Each scene shows the same named points in several views. A view is turned or mirrored, shifted and resized as a whole, has a little noise and may leave points out.
In the rows, 128 means zero.

Scene 1
View 1
gafu: [ 65 169  88 102 140 130  90  97 131  77  87 131  72 112 129 156 116  68
 227 105 100 194]
pumi: [ 89  89 136 104 132 103  95 120 124 153 100 114  99 109 140 162 157 121
 204  87 140 158]
foro: [ 90  76 150 142 103  79  86 123 114 178 111  74 155 131 151 158 144 131
 199 112 167 124]
loneg: [125 113 172 114 102 115 106 116 201 209 153 174  50  87 113 146 202  68
 170  65 101 164]
virad: [ 69 137  99 128 126 108  84 105 110 106  90  88 130 131 144 153 105  99
 226 119 141 162]
Napop: [ 98  40 172 157  89  65  81 131 114 218 121  55 184 137 158 158 157 155
 192 112 194  96]
lokeg: [ 66 118 106 149 113  90  78 108  97 116  84  55 172 147 152 157  98 113
 226 137 162 139]
kuraz: [ 56 115 100 166 106  76  69 111  76 120  80  22 210 162 166 152  81 125
 230 153 183 120]
Vabe: [ 49 166  62  93 165 126  86  96  90  40  58  98  97 127 146 162  85  96
 246 117 119 198]
Rufan: [ 87  66 149 144 104  77  84 125 111 181 108  69 165 133 152 159 144 141
 199 111 176 118]
lev: [ 57  44 105  68 179  99  93 131  44 101  51  77 117 124 166 184 129 190
 234  86 178 160]
Dupur: [ 91  67 146 112 124  92  93 126 111 169 104  99 119 116 145 159 160 139
 199  93 158 141]
View 2
lokeg: [108 128 170 123 114 103  87 142 132 120  98 119  96  56  72 104 166  62
 123 147  71 116]
Dupur: [139 127 192 138  58  90 141 138  83  77 122 130 101 122 115 117 155  78
 103 147  86  80]
foro: [117 138 194 138  73  72 115 142  87  76 122 107 100  91 110 110 150  62
 107 165  73  84]
Vabe: [161  99 132  84 133 177 125 134 159 160  83 180  96  81  63 124 196 108
 142  90 102 143]
virad: [148 121 154  99 118 141 111 142 135 126  92 147  97  68  90 122 181  89
 140 123  94 133]
Napop: [ 87 147 215 166  55  34 107 142  70  57 131  79  99  90 110  99 137  40
  90 190  54  61]
gafu: [202 121 147  80 110 169 137 145 135 124  95 167 100  86 120 140 189 117
 156 103 117 155]
loneg: [229 149 202 111  31 112 187 157  55  29 133 135 107 138 213 151 151 111
 132 143 136 111]
lev: [ 95  78 155 143  73 123 148 113 107 138 108 172  91 149  27 102 174  88
  78 111  73  51]
kuraz: [ 75 134 173 134 127  78  57 141 139 128  97 103  92  31  45  90 168  39
 120 160  50 107]
View 3
pumi: [114 133  98 108 116 134 168  83 138 154 156 118 155 153 147 142 121 120
 159 114 101 122]
Vabe: [172 191 138 115 120 150 142 168  84 173 141  81 120 195 138  58 150 108
 147 138  82  68]
foro: [109 122 111  85 134 118 183  67 184 128 146 112 191 120 128 166 106 145
 138 116 122 115]
Rufan: [106 116 129  73 141 111 191  71 174 109 149 106 196 128 129 156 102 153
 121 119 127 101]
Dupur: [100 119 105  88 125 125 181  72 148 133 159 120 168 148 144 154 111 133
 148 114 111 121]
gafu: [172 190 102 139 115 161 132 143 125 198 138  96 122 168 138  88 146  98
 176 125  87 100]
kuraz: [153 160 180  57 161 111 186 134 158  99 118  65 200 137 105 103 111 168
  84 146 129  47]
virad: [164 177 133 106 131 140 156 141 130 160 132  85 149 160 126  92 133 124
 141 131 100  79]
lev: [ 86 103 146  57 115 120 186 107  57 111 175 114 133 212 169 101 114 138
 114 134  90  85]
Napop: [ 84  98 129  57 143 100 207  50 193  91 148 112 214 113 126 183  93 167
 111 117 134 104]
View 4
lokeg: [102  94 142 115 130 148 133 147 119 138 140 114 117 146 147 121 157 152
 150 144 125 141]
virad: [ 96  92 135 115 126 123 144 135 133 136 119 119 126 156 138 119 149 144
 147 140 110 159]
loneg: [ 90 144 160  94 191 109 170 137 125 148  90  97 169  90 108  99 106 128
 119 134 116 157]
pumi: [ 90 126 151 124 149 123 143 136 124 144 107 106 150 121 138 110 135 131
 146 131 121 139]
Rufan: [101 122 158 119 153 157 127 155 108 145 135 101 134 113 149 117 146 143
 147 136 138 121]
gafu: [ 88  97 132 109 133 100 159 122 143 137  97 120 139 156 126 112 133 137
 140 137  98 176]
Dupur: [ 93 130 157 126 152 135 135 145 115 145 115 102 148 115 141 115 138 134
 148 131 128 127]
kuraz: [107  88 142 116 123 163 122 156 110 137 159 116 106 148 157 126 169 160
 155 147 133 135]
foro: [ 99 121 156 119 153 150 131 153 111 143 132 102 136 113 145 116 143 142
 146 138 134 126]
Napop: [100 136 165 121 164 165 124 162 101 148 138  95 140  96 148 116 142 141
 147 138 146 111]
Vabe: [ 91  82 126 129 107 105 146 117 145 135 103 125 130 176 141 120 150 140
 153 136  98 170]

Which points are out of place in each view (at most two, in the order of its rows)? Write - if all are in place.
view 1: virad
view 2: loneg
view 3: foro
view 4: Napop

Scene 2
View 1
gusu: [135 111 165 128  86  81 112 210 136 219 126  88  69 161 184 154 134  97
 103 150  88 122]
fefek: [134 144 112 102  96 136 167 139  93  95  77 121 155 100 126  85 108 148
 128 153 104 112]
nimo: [126 109 106 111 117 141 184 153 135 185 123 146  97 134 151 117 102 151
 110 163  67 130]
Nila: [ 92 170  46  88 121 176 161 123  77 153  98 168 100 118 151 125 118 152
 163  99  89 133]
mun: [ 94 158  56  90 121 167 160 132  84 161 102 162  96 122 152 126 120 147
 158 108  87 134]
momar: [122 139 112 108 103 124 140 163 108 165 103 125 104 130 158 126 123 128
 130 137  92 124]
vavit: [139 116 139 116  97 115 159 168 123 156 106 112 114 126 149 107 112 135
 107 166  88 118]
tebof: [ 98 185  62  86 104 158 137 127  55 105  69 142 131 103 140 112 126 139
 169  94 115 115]
Gupe: [112 151  65  92 121 172 190 115  90 114  87 162 136 100 127  92 101 169
 144 136  88 125]
dubuz: [103 162  80  96 108 145 138 146  84 149  94 138 107 123 153 129 129 133
 155 110  99 125]
zatov: [148 124 161 117  83  91 134 182 114 127  87  84 134 121 143 104 119 120
 108 166 108 104]
nugup: [121 116  79 103 129 167 206 127 127 163 116 168 113 118 139 100  92 173
 121 163  65 135]
View 2
Nila: [119 116 140  91 115 175 163 111 126 136 160 142 160 143 121 141 109 127
 143 124 149  98]
nimo: [ 95  98 123  94 176 146 140 117 162 146 125 165 138 138 154 138 126 160
  93 106 128  88]
Gupe: [135 129 121  97 108 185 170  92 139 130 159 183 150 123 138 124 140 129
 126 114 116 103]
tebof: [140 129 127 108  89 167 156  86 123 156 151 135 149 118 119 111 124 113
 142 118 147  88]
fefek: [146 131 105 116 102 160 150  71 149 160 136 171 130  97 149  93 153 133
 112 103 117  85]
nugup: [108 111 120  87 155 175 160 111 157 126 145 193 145 136 153 142 140 153
 100 104 108 100]
gusu: [ 85  79 114 118 189  92  93 110 169 199  80 105 114 123 158 106 111 167
  73  98 164  54]
mun: [112 114 135  92 127 168 156 112 132 138 152 143 156 142 124 139 110 132
 135 120 147  94]
dubuz: [120 114 129 105 119 151 143 101 133 158 139 128 146 130 125 121 115 130
 128 116 153  83]
zatov: [131 115  99 130 130 121 117  73 163 193 101 141 111  90 158  81 148 146
  84  94 133  63]
momar: [111 105 119 108 145 136 128  99 150 169 120 134 134 123 143 115 124 146
 105 107 145  76]
View 3
dubuz: [106 124 104 124 143 126 125 131 103  92 119 161 130  79 132 138 132 121
 122 105 128 153]
fefek: [135 105 110 113 116 122 130 130 121 124 119 117 163  77 138 144 145 112
 143  96 129 176]
momar: [ 95 109 100 108 122 105 140 123 110  80 147 158 121  81 131 142 122 125
 123  93 130 154]
mun: [118 140 114 116 145 142 117 136 100  85 111 174 118  93 118 145 133 121
 129 107 126 153]
vavit: [117  97 104  86  95 102 148 122 124  90 158 138 132  94 130 152 122 125
 139  82 129 169]
nimo: [126 114 114  79 102 120 141 125 117  82 151 155 116 106 119 160 125 129
 144  89 129 167]
zatov: [103  80  93 109 100  84 150 117 126 107 155 116 155  70 147 139 127 119
 128  84 133 170]
nugup: [147 130 126  78 111 144 127 132 116  92 132 154 119 112 113 163 136 124
 157  96 125 173]
Nila: [122 144 115 122 151 150 113 139  97  92 104 173 123  90 120 143 137 120
 130 112 126 154]
gusu: [ 66  81  84  96  99  69 164 114 116  59 186 160 112  82 136 142 103 134
 110  78 137 150]
Gupe: [148 133 124 108 130 150 116 137 112 114 102 143 143  92 123 152 147 115
 150 107 124 172]
tebof: [116 128 109 138 150 134 115 136 104 112 100 147 150  71 135 133 144 114
 126 109 127 160]
View 4
zatov: [133 124 177  84 140 150  83 124 150 139 125 143 149 169 102  93 104  98
 160 125 132 151]
momar: [138 129 175 116 143 148 107 142 136 129 131 144 138 147  92 129  99 104
 107 130 149 167]
nugup: [125 146 138  88 126 143 136 145 148 150 125 179 122 131  73 138 139  65
  65  88 136 200]
mun: [131 150 146 134 136 146 148 134 140 134 117 129 130 133  83 169 102 117
  63 109 141 196]
gusu: [153 100 230 121 159 150  59 166 106 111 157 175 137 145  97 103  85 100
 123 173 190 131]
vavit: [137 124 178  87 138 150  88 142 139 138 136 166 139 153  93 103 114  83
 127 128 147 160]
Nila: [129 154 139 140 135 144 157 128 147 135 109 115 129 133  83 178 102 124
  59 100 133 200]
Gupe: [121 161 119  97 125 145 151 117 166 152 104 132 131 145  81 146 126  93
  89  82 112 206]
View 5
fefek: [130 144 144 123 128 138 126 103 127 120 130 104 103 128 128  97 116 133
 160 147 126 108]
dubuz: [157 148 138 129 127 157 112 118 123 128 104 113 105 120 130 119  90 135
 142 115 127 110]
Nila: [171 160 143 132 121 161 111 120 119 143 102 128 108 116 129 124 101 154
 135 123 139 122]
nimo: [146 148 152 124 130 136 108 107 151 121 110 147 124 131 147 116  87 144
 154 133 122  76]
Gupe: [154 159 150 126 122 143 123 110 126 138 121 126 110 124 127 108 120 156
 149 151 140 118]
vavit: [130 137 144 121 133 136 114 103 147 111 118 122 115 131 143 106  87 125
 160 126 112  79]
nugup: [155 158 158 124 126 133 114 109 146 133 116 153 126 130 142 115 105 161
 152 149 133  91]
tebof: [156 152 136 128 123 160 119 116 112 133 112 100  98 118 122 112 108 136
 142 126 134 128]
mun: [168 156 143 131 122 157 110 121 124 137 101 130 111 119 132 126  97 151
 137 123 138 113]
zatov: [116 128 138 119 136 137 120 101 141 102 122  96 105 131 139  99  88 110
 165 124 103  81]

Which points are out of place in each view (at most two, in the order of its rows)? Write - if all are in place.
view 1: tebof
view 2: nimo
view 3: momar, vavit
view 4: zatov
view 5: -
